The views of a scene show one set of named points, each view turned or mirrored, shifted and resized as a whole, with a little noise and some points left out.
In the rows, zero is written as 128.

Scene 1
View 1
res: [145  90  88  87  90 116  95  77 151 156 155  83 137 130 140  93 133 165
  79 136 104  99 149 107  94 101 117 105 113 129 147 126 151]
Nuru: [140 115 110  82  88 178 110  75 140 140 134 136 122 124 121 116 112 134
 109 143 132 134 118 114 136  91  99 103 131 135 178 157 173]
Nalik: [162  97 109  98 111 178  97  96 133 102 137 194 100 111 104 136 117 117
 123 149 154 117  91  94 162 101 113  98 131 127 185 138 206]
Suvor: [135 123 136  85  92 163 103  89 129 137 124 134 120 120 106 119  98 120
 128 150 124 139 101 121 150 107  76 124 115 142 165 149 161]
gisuk: [148 106 127 119 131 126  99  93 138 101 152 148 135 107 120 113 109 135
 113 139 102 119 114 101 119  87 108 123 110 125 150 129 158]
faz: [132 141 161 123 110 193 134 100 157 177 114 179 114 142 109  94  65 108
 134 139 101 160  87 143 185 121  88 122  77 163 136 194 166]
zikeg: [140 124 146 121 115  94 100 108 137 128 133 135 125 118 120 108  99 127
 123 149  89 122 110 112 137 109  85 141  84 141 126 135 144]
vemip: [108 146 147 152 128  79 126 118 132 111 125 152 120 112 126 111  99 136
 118 157  75 142 123 107 123 107  97 162  77 138  91 146 115]
vovet: [162 105 150 116 115 128  89 121 136 142 124 178  97 131  99 114  97 107
 131 153 119 111  79 111 183 138  99 119  72 144 140 129 188]
paz: [111 141 145 161 144  45 115 127 123  87 130 166 115 105 130 123 103 141
 128 157  71 129 122  91 124 105  95 165  77 140  96 137 116]
gor: [136 126 143 147 135  88 109 108 156 147 140 159 122 151 139  89  88 137
 124 145  73 112 105 111 154 114  98 123  67 166 125 168 155]
gufav: [145  96  90 135 137 120 115  92 147  94 157 178 121 109 135 115 129 157
  93 140 116 110 134  79 114  91 149 116 113 112 139 130 168]
vori: [121 116  81 132  98 146 146 104 156 142 122 194  87 135 138 113 120 160
  93 157 128 122 132  90 145 117 143 100 103 138 132 167 176]
Pef: [133 120 144 128 121  94 105 101 140 131 144 116 140 111 124  96  99 136
 112 138  77 129 124 114 116 101  94 150  85 137 114 130 127]
gapip: [117 134 131 137 126 112 124  97 148 131 138 156 127 133 140 103  96 146
 117 144  84 129 116 107 136 100 105 130  90 153 125 171 139]
Zanu: [121 124 114  60  58 134  99  87 115 144 115  90 116 125 119 132 121 139
 116 165 130 129 119 119 127 103  62 125 126 142 167 139 142]
vake: [113 143 112 115 110 147 125  89 122  84 127 187 107 111 124 141 112 140
 124 164 129 142 110  90 141  82  93 127 137 139 166 163 156]
Pibof: [129 144 177 122 110  83  87 130  96  90 109 161  99  95  87 146  93  98
 161 175 113 133  79 109 166 124  50 169  91 142 128 117 141]
patef: [113 120  71 130 106  97 127  97 148 120 131 179  93 143 157 122 129 173
  95 165 116 103 142  78 133 102 130 105 113 149 142 170 164]
View 2
patef: [120 138 125 165 130 110 132 103 109 133 126 137 126 124 111 103 121 138
 130 131 115 122 152 116 141 130 100  83 119 143 118 129 103]
res: [140 128 144 185 125 116 149  91 115  81 119 117 125 129 126  99 137 151
 102 151 105 117 123  84 137 152 110 105 156 135 113  87 109]
vemip: [164 152 114 145 103 107 152 131  88  94 134 146 154 173 120  90 143 112
 126 138 146 112 151 122 152 144 115 161 121 128 105 121 137]
vovet: [131 133 100 142 131 137 132  83  67 111 115 149 159 160 108 139 143 152
 110 116 133 132 167 107 122 149 133 138 148 136 119 109 115]
gufav: [157 128 146 160 110 113 118 105 112 112 112 136 117 146 114 117 140 147
 120 134 139 138 144 110 117 131  91 110 125 132 106 125 105]
Zanu: [114 134 121 145 157 133 177 110 103  87 133 131 145 116 129 102 134 153
 120 115  93 109 115  90 153 150 123 144 154 145 119  87 128]
faz: [122 123  69 156 104 116 147  99  37  91 124 163 177 131  91 108 123 135
 117 107 102 150 183 128 123 138 135 175 142 150 105 104 128]
gor: [151 150 104 169 109 108 142  89  66 103 121 152 162 159 116  99 130 136
 121 149 135 121 171 115 148 140 143 142 141 127  95 118 126]
Pef: [165 146 123 162 108 112 154 113  92  82 126 138 149 163 127  96 146 130
 113 145 136 116 140 104 146 149 122 157 143 125 101 104 132]
vori: [117 133 108 161 114 113 128 103  92 123 124 141 136 134  94 111 124 127
 120 118 117 136 166 121 124 137  96  97 119 147 127 120 102]
Pibof: [152 153 107 101 151 144 163 126  76 109 132 156 166 175 132 128 157 140
 135 103 152 108 139 116 153 146 140 189 136 127 108 121 146]
Nuru: [127 116 126 164 129 123 140  96  92  93 114 135 130 109 111 113 131 163
 116 117  97 143 138 100 121 138 107 130 146 147 107  99 111]
Nalik: [124 115 119 130 146 140 125  91  88 123 109 146 130 124 110 149 137 178
 128  92 118 151 147 111 108 130 108 136 138 148 111 121 108]
paz: [172 161 124 136 109 108 149 134  92 113 135 148 151 185 127  97 147 112
 133 145 163 103 148 122 160 138 118 154 116 120 102 136 137]
View 3
Nuru: [ 95  90 136  91 156 157  85 115 136 118 179 104 129 138  87 125 158 144
 161 153 134 152 152 165 119 101 142 112 128 183 120 108 148]
Suvor: [ 87 101 127 110 149 177  84 131 115 123 171 110 159 129  68 124 149 130
 156 148 109 128 140 125 119 120 128 140 128 172 143  92 134]
gufav: [134 101 145 107 184  80 115 118 154 114 122 115 111 155 118 120 136 123
 164 147 158 142 158 170 116 114 148 121 107 178  99 125 171]
Nalik: [ 74  93 143 106 161 123  92 122 129 150 191 101 134 140  72  78 135 150
 157  98 140 115 161 155 132 137 150 151 128 182  91 104 156]
Pef: [136 105 122 120 177 140 107 138 121 102  88 127 138 127 101 164 144  87
 152 193 119 148 141 129 126 115 126 131 107 155 162 100 145]
vake: [ 96 124 117 131 158 124 102 135 150  96 172 124 162 144  94  96 114 144
 164 140 137 109 136 119  96 128 131 140 113 191 110 117 157]
Pibof: [114 118 116 154 160 138 104 169  97 131 116 133 186 137  68 122 114  87
 142 131 104  80 129  68 136 169 121 191 102 147 163  82 132]
paz: [147 122 117 154 187  92 122 154 128  86  52 144 144 136 115 133 102  80
 153 179 130 112 129  96 110 133 117 166  93 151 160 106 162]
Zanu: [126  94 132 104 129 195  49 136 118 120 181 123 175 170  75 132 153 123
 162 164  98 131 122 119 104 107 145 108 117 163 163 102 117]
faz: [ 31  84 126 120 171 180 115 118 103  79 139  92 137  62  59 117 136 151
 139 156 133 150 119 118 126  99  94 181 158 178 159  61 163]
vovet: [ 82  76 153 120 169 140  90 131  95 144 116 100 132 113  64  96 135 112
 140 118 133 118 139 129 154 132 134 189 128 147 156  73 157]
gor: [ 92  84 141 129 181 138  80 129 122 100  69 126 110  88  97 112 125 110
 149 192 126 147 135 132 117 101 115 167 112 155 172  91 158]
gisuk: [121 117 118 117 178 120  97 137 136 133 119 130 128 132 105 132 137 102
 162 169 122 129 165 143 127 132 138 125  97 162 124 120 139]
gapip: [ 91 110 124 122 176 128 103 125 141  84 112 122 126 103 103 114 122 126
 157 182 137 144 137 130 103 105 117 149 114 181 138 104 163]
vori: [107  70 163 109 171 109 100 105 143  74 136  96 125 155 103  87 126 153
 158 137 163 143 113 147 102  79 139 146 134 185 132  99 188]
zikeg: [121 102 124 124 172 148  92 140 114 114 102 125 142 124  88 137 137  95
 147 173 117 130 140 120 125 123 127 150 108 151 164  95 141]
View 4
vemip: [116 117 124 117 119 155 130 174 116 110 117 115 139 140 123 142 165 124
 159 134 150 169 109 141 113 119 110 106 123 119 141 118 127]
paz: [121 107 130 109 119 159 135 180 126 109 120 113 151 141 117 138 160 127
 157 129 152 173 125 153 120 129 107 106 122 127 147 118 111]
Nuru: [ 90 123 111  98 121 127 123 113 122 147 118 124 121 134 129 165 126 134
 115 154 134 121 105  92 128 109 124 113 135 107 117 121 159]
vovet: [111 123 126 110 123 152 112 142 152 119 100 136 137 152 127 132 124 113
 105 128 129 141  99 114 140  94 100 129 123 105 139  78 147]
Suvor: [ 90 126 119 108 116 160 119 112 112 129 116 120 126 139 132 152 137 124
 117 146 131 127 103 100 133  95 109 118 134  97 138 110 154]
gufav: [109 105 118  86 126 106 136 149 146 147 128 130 137 131 123 156 133 147
 123 141 149 139 128 116 129 139 123 113 130 143 118 118 145]
patef: [108 113 124  99 111 103 140 149 121 145 105 102 144 157 103 171 131 132
 121 137 126 127 115 135 123 145 124 116 122 131 112 121 132]
gapip: [102 116 113 114 119 136 122 155 123 125 106 113 141 146 120 151 148 126
 139 149 135 159 103 125 115 112 126 106 122 109 124 127 132]
zikeg: [107 124 125 113 119 162 126 149 131 118 106 121 130 137 126 145 141 123
 140 143 143 152 113 123 119 102 100 111 127 108 135 115 130]
Pef: [108 127 121 114 123 154 129 157 130 119 107 124 119 128 129 149 148 127
 153 150 156 160 117 123 111 109 102 103 127 116 128 130 128]
vori: [109 122 115 101 119  91 126 143 124 146 107 115 131 154 112 167 132 122
 111 129 119 126  85 110 131 131 135 120 118 128 109  96 164]
gor: [108 119 116 117 122 139 115 162 145 120  90 123 147 154 120 140 136 117
 132 151 132 165 105 125 111  99 116 109 118 105 120 119 122]
vake: [ 92 104 117  93 114 142 133 124 102 133 140 108 154 151 120 152 146 136
 119 133 125 128 115 121 141 127 132 118 133 112 144 114 149]
gisuk: [101 113 117  96 125 144 127 137 138 134 126 130 135 127 133 148 135 138
 125 151 149 143 125 112 129 114 111 111 134 121 132 120 139]
res: [103 138 129 104 117 119 137 131 133 153  97 120  98 120 124 181 116 136
 135 162 151 122 125 102 109 118  98 105 137 124 103 140 137]
Zanu: [ 94 143 133 112 108 167 134 103  95 136 109 105 105 134 123 173 129 124
 129 146 135 107 112 109 127 106  94 114 141 100 134 123 146]
Nalik: [ 94 108 115  85 121 132 122 110 140 145 133 135 145 146 129 144 120 134
  86 131 125 114 112  99 155 114 120 130 135 114 138  88 164]

In a view up to two points have been moved. Name them for each view, in the order of its rows, or write none.
view 1 -> Nuru
view 2 -> patef, vovet
view 3 -> gisuk, gapip
view 4 -> vori
